Points on a hilly landscape, in no order, each with its height.
A ball rolls from a point to the lowest of its 2 nearest points, and stops where none of them is lower. Distance is the straight distance between rows; heights are no part of it.
q649 (h 515): [  0   7   5  -4 -11   0  13  -4  -6   0   9   7   5  -7  -9   6   1   2
  15  13   5   7   6 -14  -6  -3 -10   2 -33   9 -18   2   4  -5  -5  -4
 -10   6  14 -21   6 -13 -15 -20  -8  -5  -5]
q589 (h 422): [  2  -3  -2  -4   4   6  -9  -5 -18  -3  16   7 -10  -5  16  -6 -20  -1
 -15   8   3  -7  -5   2   7   6   7  17  -7  15  -7  -4 -24  14   8  14
 -16  -8 -17  -9  -4  -9  -4  13  16  21  -6]
q800 (h 199): [ -1 -10  -2   8  16   0 -26  -2 -15   8  15   5 -16 -12   9  -1  -9  -8
 -14   6 -11 -12   0   3   2 -11   0   5   6  15  -1 -24 -10   9   7   3
 -15   2 -26  -7  -5   1  -8  25  16  14   2]
q940 (h 549): [ -1  -4  -6  18  12  -4  -2  20  -9   0  -2  -6  -3  11   3  11   6  -2
  -4 -15  -6 -13  -5  -3   5   6   3   8  21   1 -19  -3  -6   8  10   6
  13   1   1  -5  14   6  13  22 -12 -13  -2]
q550 (h 620): [ 10  -3   5  -8 -17   2  11 -10   4   9  -8  19  21   8 -12  19   3  10
  20   6  -4   9   3 -13  -3  -3 -10  11 -25 -11 -10  15  -4 -10 -24   6
   7  15  23 -16   3  -2   2 -11  -5  -1   6]
q466 (h 198): [  5  18   8   3 -11   8  23   6   8 -19  -7 -19  -5   4   5 -11   1   3
 -12 -12  24  12  -1   9   9  28   6  13 -11   6  -2  16   5   1   3  -1
   3  -9   3   0   2 -14  -1  -6 -17  -6  -8]
q68 (h 852): [ -5  -2   0  -9   0  -4  -6  -8  12  11 -17 -15  15   5 -10  -3  11   2
   9  -4 -13   9  -5  10  -1 -11   2 -29  21 -17  24   1  23 -14   0 -16
  17   6   6  17   5  15  -4 -19   4 -10 -11]
q612 (h 512): [  3 -16 -12  16   2  -6  -3   9   1   7  -5   7   5   9   3   8   9   2
   5 -19  -8 -16   4  -6  -6   0   3   9  18  -5  -9  -1 -15   6   3  12
  12   2  -1  -3   8  10  23  22   4  -3   9]
q107 (h 494): [ -8 -11  -6 -12  12   6   6  10 -18   5   1   8  -4  10 -18  -6  13 -12
   9  20 -17 -12 -16 -23   8 -31 -13 -21   6   1 -11  -8   2   0  11   2
  -1   9   9  -7  11 -12 -12 -26  -2 -17 -12]
q565 (h 423): [ -2   6   0  -3  -6   8  24   9   6 -12 -17 -14   3  18 -10  -3  15   5
   2  -8  12   1 -10   3  14   6   5  -3   7  -6   0  20   6  -3   5   0
  21   0  14   6  14  -6   8 -22 -18 -19 -13]
q352 (h 652): [ -4  -7   1  13  -3 -12  -9  -7  25   7 -13  -1  13  -2  -3  11   2  -1
  12 -23   2   1  21   5 -17   4   1  -3  10 -15  20   0  13  -2 -14 -14
   8  -2   6  18 -15  24  21  14   5  -7  21]
q793 (h 525): [ 11   4  -1   4 -18  -4  12  -6  19   0 -10   3  14   4   6  11  -1  11
  11 -19   9  10  11  -3  -9  26   6  24 -15  -9 -12  18  -4  -1 -16   4
  11  -3  18 -13  -1   6  13  10 -10   2  10]
q837 (h 583): [  6   7  10  19  11  -5   0  23  -4  -7   3 -12  -9  -2   0   7  -4  -4
  -7 -10   5   2   0   4  11  15  -3   9   4   6 -17  -4   4   9   7  -2
   5   3   3 -10  12   1   0  20 -21 -15  -5]
q302 (h 771): [  2  -4 -10 -12  -9  -3  -8 -14  26  15 -20 -14  14  17   4  -6  14  16
  -3 -12  -8   8  -4  20   0   7  18 -10  19 -15  21   8  10 -10  -5  -5
  24  -2   1  17  -2  13   5  -8  16   9   2]
q150 (h 552): [  3   1  -9 -17 -14   9  14 -11  -8  -8   6  18  -3   6  13  -9  -4  12
   0  16  12  -5 -10  -3   4   7   9  15 -20   4  -8  18 -29   3   0  26
  -7 -12   0  -7   0 -16   5 -10  13  22   3]
q10 (h 728): [ -5  -7 -13   0   7   2  -9   0  -8   0   5 -19 -14   2  12 -22  11   3
 -25  -9  -2  -6  -9  11   0   1  15  -3  27  16  -3  -8  -2  11  23   3
   6 -10 -17   7   9  -8   4   9   6   2 -16]
q93 (h 584): [  2  10  15   8  -9  -6   6  -5   1  -7   9   9   5 -12 -11  12 -10   2
  16  10   9   7  20 -10 -10   6 -15   5 -37   3  -5   1   3  -8 -16 -10
 -16   6  12 -16 -10   0  -3  -8 -11  -4  10]
q497 (h 442): [ -6   9  -8 -13  -9   6   9 -14  -1 -11   8 -11 -10  -6  23 -27  -4  14
 -22  -1  13   6  -8   9  -5  19  23  14  -8  24  -7   4 -11  11  12  11
  -3 -18 -11  -2   3 -16  -2   0   8  17 -16]
q303 (h 685): [  3  -3   2   0   5   4 -12   2  14   4 -15  -6  -4  10   1   0   0  -6
 -12  -3  -5  -1  -6   9   9   2  -1 -11  22 -15  26  -1   3  -5  -9  -6
   9   0  -6  24  -8  13   3   4   5  -3   4]
q42 (h 656): [  6   3  -1  13   0   0   6  10  12  -3 -13 -17   2  12  13  -2   1   8
 -13 -23   8   3  -4   9   7  26   7  15  10  -4 -11  14  -3   5   4   4
  15  -2   4   2   9   4  11  18  -9  -3  -1]
q528 (h 551): [ -5   8   8  16  13   3  26  25 -11 -24   1 -11  -8   7 -10   3   9 -10
   0 -12  14 -13   4  -4  12   4  -4   4   7   7 -12   2   3   8  14  -5
   4   2   3  -2  12  -7  14   0 -35 -33  -7]
q648 (h 306): [  6   4  -5  -6 -12   6  20  -3  11  -2 -16  -4   8  20   0  -5  13  19
  -1  -6   7   6 -10   2   9  13   8   8   0  -6  -4  22  -4 -10  -5   9
  22   1  12  -1   9  -6   4 -12  -6   1  -9]
q630 (h 325): [ -3  -8  -5  -2  16   3   5  19  -9   2 -13  -5  -3  14  -6   4   9 -10
   2  -1 -14 -15 -16  -1  14 -16  -1 -20  40 -16   8   3   0   1  11  -3
  17   8   1  16  14  11  15  -5 -11 -20  -9]
q677 (h 467): [ 18  -2  -3  -1  -3   6   5   2 -10  -3   2  10   3   8  11   5  -6   7
  -3  -3   0   3 -15  -6   8   9   9  26  -7   9 -27   8 -21   9   3  22
   6   5   2 -28  12 -11  -9   7   3  16 -10]
q266 (h 510): [  3   0  -8 -10  -8   9  11  -5 -15  -3   9  20  -2   7   5  -1  -4   5
   1  10   6  -3  -7 -12  -1   3   1  18 -19  10 -25   8 -26   5   5  22
  -5  -3  -3 -22   7 -18  -3  -3  10  15  -2]
q755 (h 326): [ 11   9   5  10  -3  -9 -14  -7   8   6   1  -2   6 -14  10  11 -11   2
  -2  -9  -1  14   8   7  -7  14  -1  11 -11   4   2  -3   8  -6  -5  -7
  -3   6   1  -9  -9  10  -9  21   0  13   4]
q840 (h 340): [ -2 -11  -3   6  14   0 -24   4  -4   7   8   2 -11  -8   0   0  -1  -9
  -8   6 -16  -9   0   3  -3 -20  -2 -10  14  -2   8 -23   5  -1   5  -3
  -7   5 -15   7  -7   6  -3  12  12   6   1]
q956 (h 499): [  7   6  -2   2  -3  -3  -4 -10  -4  -1  11   2   0 -12  22  -4 -15  10
 -10  -1   4   5  -3   3  -8  13  13  21 -11  12 -10  -2 -13   7   3  11
  -8  -8  -8 -18  -6   2  -4  17  12  24  -3]
q911 (h 785): [ -3   0  -5  -8 -10  -4  -4 -11  -5   3  10   3   0 -12   3  -9   2  10
   2   7   2   4   7  -2 -14  -5   5  -2 -14   9  -4  -4   0  -3   4   3
  -9  -9  -4  -6  -4  -4  -5  -6   6  10  -1]
q83 (h 655): [ -4  19  28  20  13   2  11  21  -6 -10  -1 -21   2 -13 -19  10 -17 -18
   0  -4  10   7   9  10  16  11 -16  -3 -11  -5   0  -3  22  -1  -2 -24
  -2  12  12  -2   4   4 -12   5 -35 -30  -3]
q49 (h 603): [ -5 -12 -16 -10   2  -3  -6  -1 -14  12  12   5  -1   1  -4  -8  10   1
   4  12 -19  -3 -10 -12 -11 -15  -4  -4   2  15 -29 -16  -5   5  16  13
   0   2  -4 -24  15 -17 -18 -10   7   5 -14]
q425 (h 578): [ -3   4   9   8   4   1   8   8  -3  -5 -13  -5  -1   2 -14   5   0 -15
   4  -2   1  -5   2  -1   9  -5 -11 -13  10 -11  13   1   9  -3  -3 -16
   7   9   9  12   0  10   9  -3 -13 -21   2]
q112 (h 395): [ 13   4   1  -5  -9   7  12   4   1  -5  -9   1   2  16  -3   4   5   6
   3   2   4   8 -12  -4  12   6  -2  10  -8  -4 -17  17  -5  -2  -3  10
  11   5  13  -9  11 -11 -10  -8  -7  -2  -7]
q253 (h 712): [ -1   2  -6 -11 -14  -4  -7 -17  24   2 -12  -5   7  11  12 -11   2  13
  -4  -9   7  10   6  16 -10  15  15  -4   7 -11  24  11   3  -8 -12  -2
   8 -10  -3  21 -14   7  10  -2  18  17   9]
q910 (h 894): [ -6 -10  -3  -3  -5  -9  -9  -6  11  13  -9   0  12   0 -11   1   9   2
  15  -7 -14   7   5   0 -12 -19  -2 -18   7 -11  12  -5  18 -12  -4 -13
   9   3  11   9   0  13  -3 -11   6  -8  -2]
q4 (h 804): [ -1   8  17  16   1 -10  -5  -4   4  10  -4  -3  13 -13 -18  15  -4  -2
  15  -2  -4  18  12   1  -9  -2 -16  -7 -20  -5  -5  -4  22 -11 -15 -22
   1  16  20 -10   1  15 -15  -4 -12 -18  -2]
q846 (h 635): [ -6  -7 -12  -3   3   0  -4   6 -19   8  17  16   0  -2 -10   1   2  -6
  12  15 -13 -10   0 -17  -7 -20 -12   2 -13  15 -24 -11  -8   6   9  10
 -16   3  -4 -28   8 -13 -17  -5   5   6   1]
q575 (h 873): [-10 -16  -9  -4   0  -8 -12  -5   1  16   5   4   5  -5 -16   4  11  -6
  21   4 -22  -5   4 -11 -16 -33  -7 -25   8  -4   3 -20  14  -6  -1  -8
   3   8   6   1   1   4  -2 -15   9  -7  -1]
q912 (h 457): [  5 -14 -18   3 -13  -4   7  -3   9   7  -2  16   9  11   7   5   9  12
  10 -14  -4 -10   7  -6 -11   3   8  18   0  -3  -9   7 -20   4  -5  10
   8  -4   3  -9   1   4  21  13   9  10   9]
q951 (h 321): [ -1  -9  -6  -1   8   9 -20  -1 -15   3  20  18 -12  -7  13  -2 -16  -8
 -11  11  -8 -19   0   1   2 -10   0   5  -1   7   3 -10 -22  14   2  15
 -22  -1 -24  -6  -9  -2  -3  18  27  23   7]
q31 (h 622): [  3   3   5  17  -3  -3   7   9  10  -6  -6  -6  -1   4  -1   8  -1  -4
  -6 -13  10   2   6   0   5  18  -2  13   1  -3  -3  10   2   3  -2  -3
   7  -2   5   1  -3   5  11  12 -14  -9   5]
q523 (h 817): [ -3  -7 -13   0  -6  -7 -12 -12   1  10   8   4   2  -7  11  -7   3  10
   1  -6  -9  -1   6   2 -21  -8  11   3   1   4   1 -12  -5   2   9   7
  -3  -9  -9  -4  -5   2   1   7  18  20   5]
q782 (h 753): [ -1   8  10  11   5 -11   1   4  -2   3  -2 -10   7  -9 -15   7   0  -3
   7  -2  -8  14  -1  -2  -2  -4 -10  -8  -7  -2 -10  -7  23  -8   3 -14
   4  11  13 -12   9   4 -17  -2 -18 -20 -11]
q584 (h 676): [-17  -1  -4  -5   1  -5  -5  -4 -15   0  25  14  -5 -17  -7  -3  -2  -4
  16  20  -5 -14  13 -11 -15 -21 -12 -10 -19  14  -8 -15  -1   3   5   3
 -28  -8  -9 -13  -3  -9 -10 -14   7   7  10]
q880 (h 575): [  6   3   6  -9   7   2 -22 -11   8   7   0  -2  -9  -9   3  -2  -9  -2
 -15  11  -4  14  -5  11   3  -2   0 -13   6  -1  25 -12  17 -12  -7  -8
  -7   2 -11  16 -13   6 -18  -1  13  14   1]
q748 (h 560): [-12  -5   1  -3  17   0  -3  11 -18   1  10  -4 -11  -1 -15  -5   6 -17
   2  19 -21  -8 -14 -13   0 -26 -10 -24  15   7  -9 -22  14   3  18 -13
  -5   6   1   0   9  -9 -16 -15 -10 -18 -15]
q175 (h 715): [ -8   0   5  26   4 -17  -3  -1  17   1  -8 -14   5  -6   1  12   3 -10
   7 -25   5  -1  20   2 -16  18   1   2   7  -6   8  -2  17   4  -7 -17
   7  -6   5  11  -9  21  23  21 -15 -16  18]
q828 (h 502): [-10  -6   1  14   8  -9   0  11   3   5 -15 -10  10   0 -10  10   7 -12
  11 -17 -10  -8   4   1  -3 -10  -3 -16  28 -14  19  -3  16   0   3 -17
  17   1   3  18   2  22  20   5 -13 -26   4]
q428 (h 184): [ -2  -8  -2  14  10   1  -1   4  -2 -12   9   9 -11  -1   9   5  -8 -12
  -5  -6  13 -20  16  -3  -1   6   1  18  -2   4   7  -4 -19  13  -7   1
 -16  -5 -15   6 -12   1  23  20   4   6  21]
q923 (h 550): [ -7  -7  -2  -7  -1  -6 -19 -10   2   6  18  21   0 -18   7   4 -11  -1
   7   9  -3 -14  16   2 -16 -16   0  -5 -11  -1  14  -7 -14   4  -5   7
 -25  -9 -14  11 -21   4   3  13  28  22  21]
q543 (h 557): [  0 -11  -2   2  -5 -10 -20 -12  19  15  -1  11   9  -6  -2  10   0   2
  13 -10 -10   0  19   2 -21 -12   2  -7   5 -13  19  -9   8  -8 -11  -8
  -1  -1  -3  15 -16  16  10  13  19  10  19]
q273 (h 579): [ 10  13  12   2   8   9  -5   7   0  -3  -7 -13  -5  -1  -1   2  -7  -6
 -17   1   4  14 -12  14  25  10  -6  -3   8  -8   7   6   9  -3  -3  -3
   4   6  -3   7   4   1 -15   3  -6  -5  -8]
q375 (h 747): [-10   6  -4 -19  -6   6   6 -10 -11  -8  13   1 -10  -7  -3 -20   3   8
  -1  21   9   3  -1  -4  -6  -5   2  -9 -17  13  -1  -2   1  -4   8   3
 -13 -12  -4   2  -2 -16 -11 -26   4   8  -6]
q207 (h 642): [  4  -3  -4  -3  -2  -2  -4 -13  20   2  -5   1  -3  -3  24  -5  -9   7
  -9  -7  10   3   5  13 -10  17  14  10   3  -5  19   7 -11   2 -11   2
  -6 -16 -15  18 -19   5  14  14  17  21  18]
q443 (h 759): [ 13 -14  -4  -3  -2   6 -15  -2  11  10  -7  17   0  13   8   4  -4  -2
 -11  -1  -8  -6  -6   1   9  -2   2   9  18 -14  14   4 -17   3 -14  13
   1   6 -11  11  -6   8  10  18  23  18  12]
q259 (h 330): [  2  15   0  -8 -10  10  19  -7   3 -20   1 -12 -11  -1  14 -21  -3  11
 -16  -3  29   8   0  11   3  27  13  18 -14  13   3  16  -5   4   6   3
  -5 -19  -8   8  -6 -18   2 -10  -3   7  -6]
q725 (h 391): [ -1  -7 -17  -1 -14  -5  11  -7   1   1   3  11   3   1  13  -3   3  13
   5 -11   4  -9   3  -8 -18  12  16  20 -12   5 -14   7 -25  11   4  16
  -3 -15   3 -10  -1   0  15   7   8  17  10]
q949 (h 710): [  6  11   8 -14   5  20  16  11  -3 -23  -6 -16 -16  12  -3 -14   2  -7
 -19   5  16   4 -17   7  32   9   3  -4  10   0  12  13   3   1   7   0
   4  -2  -7  15   3 -14 -10 -20  -5  -8 -17]
q743 (h 727): [-12  -1   2  11   6 -18  -7  -6  -2   1   9  -6  -2 -18  -9  -3   4  -4
   9   0  -5   4  17  -2 -20 -13  -3 -14  -6   8   8 -23  21  -1   7 -20
  -5  -2  -2   1  -8   4   1  -3  -3  -9   3]
q179 (h 818): [-13 -12  -5  10   1  -9   6   2  -7   5   4  11   6  -3 -21  11  12  -8
  26  -4  -7 -14  13 -20 -12 -25 -11  -9 -12  -2 -10 -12   8  -5   0  -7
  -2   5  12 -14   5   0  11  -9  -9 -17   4]
q79 (h 787): [-12  -8  -3  21  -2 -18   5   4   1   3   0  -3   7  -9 -17  13  14  -6
  22 -17  -7 -11  22 -15 -19 -12  -7  -5  -5   0  -9 -11  14   0   2 -14
   6   0  12  -5   4  14  17   3 -14 -21   8]
q636 (h 653): [ -4   4   7   7  -2 -10  -8 -12  -3   0  10   4   4 -21  -7   8  -6   1
  19   7   1   7  23  -7 -16  -6 -12  -7 -25  10   0 -14  13  -9  -7 -15
 -18   4   4  -8  -7   3  -9  -8  -5  -1   8]
q426 (h 723): [  8 -13  -6  -2   1   3 -17   2  13  14 -14   7   2  12  -1   6   5  -4
  -6  -2 -11  -7  -3   6   6 -10   1  -8  28 -18  19  -1  -2  -1  -5   4
   7   9  -7  16  -3  17  10  13  14   5  10]
q960 (h 437): [ 13  11   9  11 -10 -11  -3  -7  17   4  -6  -2  12 -10   8  11 -14   6
   2 -15   7  19  12   4 -11  29   1  20 -16  -7  -2   9  10  -4 -14  -5
   3   2  13 -10  -8  14   0  20  -5   6   8]
q908 (h 420): [-13 -10  -6   8  11  -5  -1  11  -3   2  -9 -14  -4   3  -6  -3  13  -4
  -1 -11 -11 -12  -5   4   2 -12   1 -20  32  -9   9  -9  12  -2  15 -10
  17   0  -1  17  12  11  13   1  -9 -20  -7]
q691 (h 668): [  9  12   1 -14   7  15   6  13  -1 -10 -15 -17  -5  18  -1 -10   4   0
 -17   2   4   7 -31  17  30   9   5 -11  27 -10  11  15   2  -2   5   3
  15   2  -3  15  17  -6  -7 -11  -9 -12 -21]
q844 (h 844): [ -8 -15  -2   5  11  -5  -6   7  -8  13   3  12   6  -2 -18  15   7 -10
  23   6 -24  -9   0 -22  -6 -29 -14 -15   0  -3  -8 -20   9  -2  -1  -8
  -6  12   7 -12   6   4  -2  -7  -1 -15   2]
q128 (h 292): [ -4  -8   2   9   7   9  -3   9  -6  -5   8  20 -11   3  -4   8  -5 -10
   3   5   5 -23  11 -11   7 -11 -10   6  -2   0   7  -9 -15   3  -7   4
 -18   1 -11   3 -12   1  13   7   4   4  19]
q461 (h 589): [  2  -1   8  -5 -10  -6   2  -8   2  12  -4  13  17   3 -15  12   3   3
  19  10  -9  14  -1 -12  -4  -9 -13  -3 -20  -6 -10   4   9 -14 -13  -3
   5  13  19 -13   6  -1 -15 -18  -4  -8  -7]
q467 (h 520): [ -5   3  -5  -9   0   6   5  -3 -15  -7  11 -10 -12  -3  10 -22   0   5
 -17   6   3   0 -11   4   0   5  12   8   1  24 -16  -5  -5  13  19  10
  -2  -9 -11 -10  10 -20 -11  -4   5  10 -19]
q475 (h 474): [  6   7   7  -5  -1  -6 -24 -16   7   8   5   0   3 -19  10   0 -15   4
  -5   4  -4  15   8  10 -15   2   0  -3  -5   2  16 -13  12 -11  -4  -7
  -9   0  -9   5 -17   9 -14  11  15  21   4]
q187 (h 754): [ -7  -7   0  24   8 -16  -4   6   0  -1   2  -9  -3  -5  -6  10   5  -5
   5 -20  -3 -11  16  -4 -12   0  -3   0   9   2  -2 -11   9   2   6 -13
   3   1   0   4   1  14  19  21 -16 -18   8]
q221 (h 452): [ -5 -16  -7   0   2  -6 -20  -3   4  12  12  17  -2 -10  -7   6   2  -6
  11   3 -13 -10  13  -3 -14 -27  -4 -10   4  -6   9 -15   0   0  -4   0
 -10   2  -7   6 -11   7   2   9  20   8  17]
q211 (h 382): [ -1   1   1  -9   7  16  -1   1  -7 -11   1   1 -14   2   6 -12  -3   1
 -18  14  11  -1  -5   3  14   1   2   1   3   9   5   0  -7   1   2   8
 -10  -6 -11   5  -5 -12  -2  -6   6  11  -3]
q861 (h 479): [ -8  -7 -20 -13 -17  -3  10 -13  -4  -2   8   8   1  -1  14 -18   2  16
  -1   2   4  -8  -4   3 -13   4  20  14 -11   8  -8  10 -26   7   9  21
  -6 -21  -4  -6   0  -8  11  -5  18  25   0]
q58 (h 706): [ -2  18  22  11  13   0  10  20  -6  -6   1 -13   6  -4 -15  11  -9 -10
   5   6   2  14  -3   2  15   1 -14  -7  -8   0 -12  -1  22   0   1 -14
   0  18  13  -6  12  -5 -23  -7 -35 -29 -11]
q312 (h 594): [ -6  18  18  22  11   2  20  25  -6 -25   2 -21  -5  -7  -8   2  -8 -18
  -5 -11  21  -2   5   9  18  16  -7   4  -1   5  -4   1  15  10   9 -15
  -1   2   6   3   4  -6   3   4 -39 -32  -5]
q358 (h 654): [  0   9  11 -13  -3   3 -10 -14   6   1  -4  -2   2 -10  -9  -4  -6  -4
  -3  18   2  18   0   7   0  -9  -9 -21  -3  -5  30  -4  20 -15 -12 -13
  -7   4   0  18 -16   3 -15 -20   9   6   0]
q490 (h 819): [  4  -3   9 -22 -11  12   0  -8   3   8   1  27   8  10  -8   6  -4   0
   9  27  -1  -1  -1  -7  12 -18 -14  -9 -11 -18  14  10 -11 -14 -22  10
  -7  11   4   6 -12  -2  -6 -21  12  12  13]
q644 (h 427): [  0 -10  -2  -9  11   7   8  14 -13   7  -7   5   0  13 -13   3  10 -10
   9  14 -13 -10 -18 -15  14 -24  -9 -18  21 -11  -3  -1   1  -3   4   1
   7  16   5   1  12   0   0 -13  -5 -19  -8]
q574 (h 470): [ 16   5   3 -16   4  20  -7  -1  -5  -6  -1   0 -12   7   9  -9 -10   2
 -26  19   4  13 -23   6  26   9  -1   6   3   4   3   7  -9   1  -1   8
  -1   6  -7   0   1 -13 -16  -4   6  21 -11]
q289 (h 692): [  0  -2 -10  11   6  -3  -5   3   4  -1  -5 -15  -7   4  14 -11   6   5
 -18 -19   3  -3  -6  10   1  16  14   6  20   5  -3  -2  -3   8  11  -1
  12  -8 -11   9   1   4  12  15   2   3  -4]
q22 (h 453): [  8   7   2  -1  -7   1  15   5  -6  -6   0   5   5   2  -7   5   7  10
   9   2   4  11  -7 -14   1   6  -3  11 -23   5 -33  10  -1  -3   0   9
   4   9  18 -23  15 -18 -14 -11 -15  -5 -10]
q628 (h 610): [  5  12  21  20  25   1   0  34 -13 -14  10 -15 -11  -2   2  15 -14 -13
 -14  -5   9  -2  -2   6  27  15  -7  12   4  12 -16  -8   0  16   6  -6
  -6   9  -6 -12   7  -2   0  21 -31 -15  -3]
q773 (h 628): [  9  12   9  -3   7   9   5  16   1  -1 -16 -18   4  12  -6   3  -2  -4
 -10  -3   0   9 -22  17  27   8  -4 -11  26 -20  10  16  11  -4  -1   0
  18   9   7  11  17   8  -9  -7 -17 -21 -14]
q756 (h 812): [ -2   3  -7  -8   0  -1  -7 -12  20  10 -17 -26  11  12  -1 -11  16   3
   0 -15  -9  10  -6  20   1   2  11 -22  28 -15  27   4  19 -11   0 -12
  22  -3  -1  27  -1  14  -1 -12   8  -5  -5]
q821 (h 616): [-10   3   0  -5  16   4  10  12 -11  -9  -3 -13 -10  -1 -13 -13   6 -17
  -3  11  -5  -3 -10  -5  10 -18  -6 -26  14   4   4  -9  18   3  17 -14
   1   6   3   7   9  -5 -12 -18 -16 -25 -20]
q227 (h 724): [ -2  13   8 -18 -13  -1   0 -19   4  -1   4   0   2 -15   4  -8  -5  10
   6  15  11  15  10   9 -13   1   1 -15 -21  -3  24   3   8 -16 -15  -8
 -11 -12   1  15 -18   1  -6 -20  11  11   5]
q670 (h 283): [  0  -4  -1  -3   6  13   7   9 -14 -10   6   9 -14  11  -4   0  -1  -9
  -7  15   7 -15   0 -10  14  -8  -5   3   3   5  -1  -5 -15   6   3   6
 -10   0  -6  -1  -5 -13   3  -8   3   2   5]
q271 (h 797): [  6 -14 -11  -7  -9  -2 -17 -12   9  18   3  17   9   5  12   1  -4   8
   1  -5 -16  -2  -3   2 -11  -7  11   9   5 -12   3   0 -17   3  -6  19
   0  -2  -8   0  -8   8   1  19  29  27   7]
q21 (h 567): [  7   4  -3  -3  -4  -3  -7 -18  11   4   3   1   4 -11  30  -8 -11  14
 -16  -8   3   8  -3   8  -7  20  20  17  -2   5   8   4 -13   5   1   5
  -3 -13  -9  -1 -11   3   0  19  20  26  -2]
q796 (h 709): [-15   1  -6 -14   0   2   6  -7 -20  -8  22  10  -9  -9   1 -14  -4  -2
   4  26   2 -13   3  -9  -5 -10  -7  -4 -22  21 -16  -4 -15   8  11  11
 -28 -12 -13 -14   0 -21 -12 -19   6  11   1]
q893 (h 798): [  4   4   8 -17 -13   9   7  -8   0  -5   4  25   3   5   3  10  -6   3
   7  20  14  -9   3 -10   6  -1  -8   3 -23 -10  11  17 -20  -8 -22  14
 -11  -1   0   6 -14  -5   9 -15   9  13  21]
q354 (h 501): [ -6   8   5   2   1   3  23  14  -5 -13  -7 -18  -2   4  -9  -6   9  -3
  -2  -8   8   0  -6   1   7   4   1  -5   6   3 -10   7   7   5  12  -3
   9   0  11   1  12  -7  -1 -11 -28 -27 -18]
q261 (h 298): [ -2  -4  -9  11  -4   0   8  -1   3  -7   0   6  -6   2  19  -3  -4  -1
  -8 -14  13 -12   4  -5  -7  19  13  23   0   8  -3   9 -20  14   0   4
  -5 -14  -9   0  -4  -2  22  19   5   8   8]
q29 (h 772): [  2   5   8 -19 -14   0  -2 -16   9   0   2  15   8  -6   8  -1  -9  11
   7  18  12   7   3   6  -5   3  -3  -1 -22 -10  17  15 -12 -12 -18   7
 -14 -11   0  12 -20   0   0 -10  16  21  16]
q413 (h 528): [ 23  13  12  -6   8  14  -8   4   1  -1  -4 -10  -1   3  10   1 -13   3
 -20   3   0  24 -24  15  26  16   1   6   4   3  -9  10   2  -3  -1   6
  10  12   1  -6   9  -9 -28   5   2   9 -13]
q239 (h 576): [ 11   4  -1  -3 -18  -3   7 -11  10   5  -6  17  19  -1  -1  14  -3  14
  18  -3   0   7  11 -10 -11  11  -1  19 -24  -6 -10  17 -10  -7 -19   7
   8   3  17 -13  -2   3  10   1  -3   8  15]
q801 (h 568): [ -2  -3 -12 -12   0   2   1  -2 -12   1   7  -5  -8   6   4 -16   8   5
  -8  10 -10   1 -15  -4  -1  -6   7   1   2  23 -28  -7  -7  10  20  17
   3   1  -4 -19  21 -20 -20  -5   5   5 -22]
q185 (h 637): [ -3   2   4   5  -1  -4   5   0  11  -4 -11  -4  -3   4   0  -2   5  -4
  -5  -9   6   0   6   4   1   6   0  -3   8  -6  20   3   7  -3  -6  -9
   4  -3  -1  16  -9   9  12   3   0  -6   6]

Call two points neighbours if one is among the 2 nearest of the other. Go from one point of each pair to the other, from neighbour to neighbour, staying as low as possible. Name the highest point that can't be avoided.
q755 / q670 | q550
q648 / q670 | q150
q428 / q670 | q128

Two balls start at each pair of points below. Name the first point that both come to, or write never.
q796 / q636 | never
q782 / q911 | never
q179 / q910 | q800
q756 / q575 | q800
q691 / q68 | never
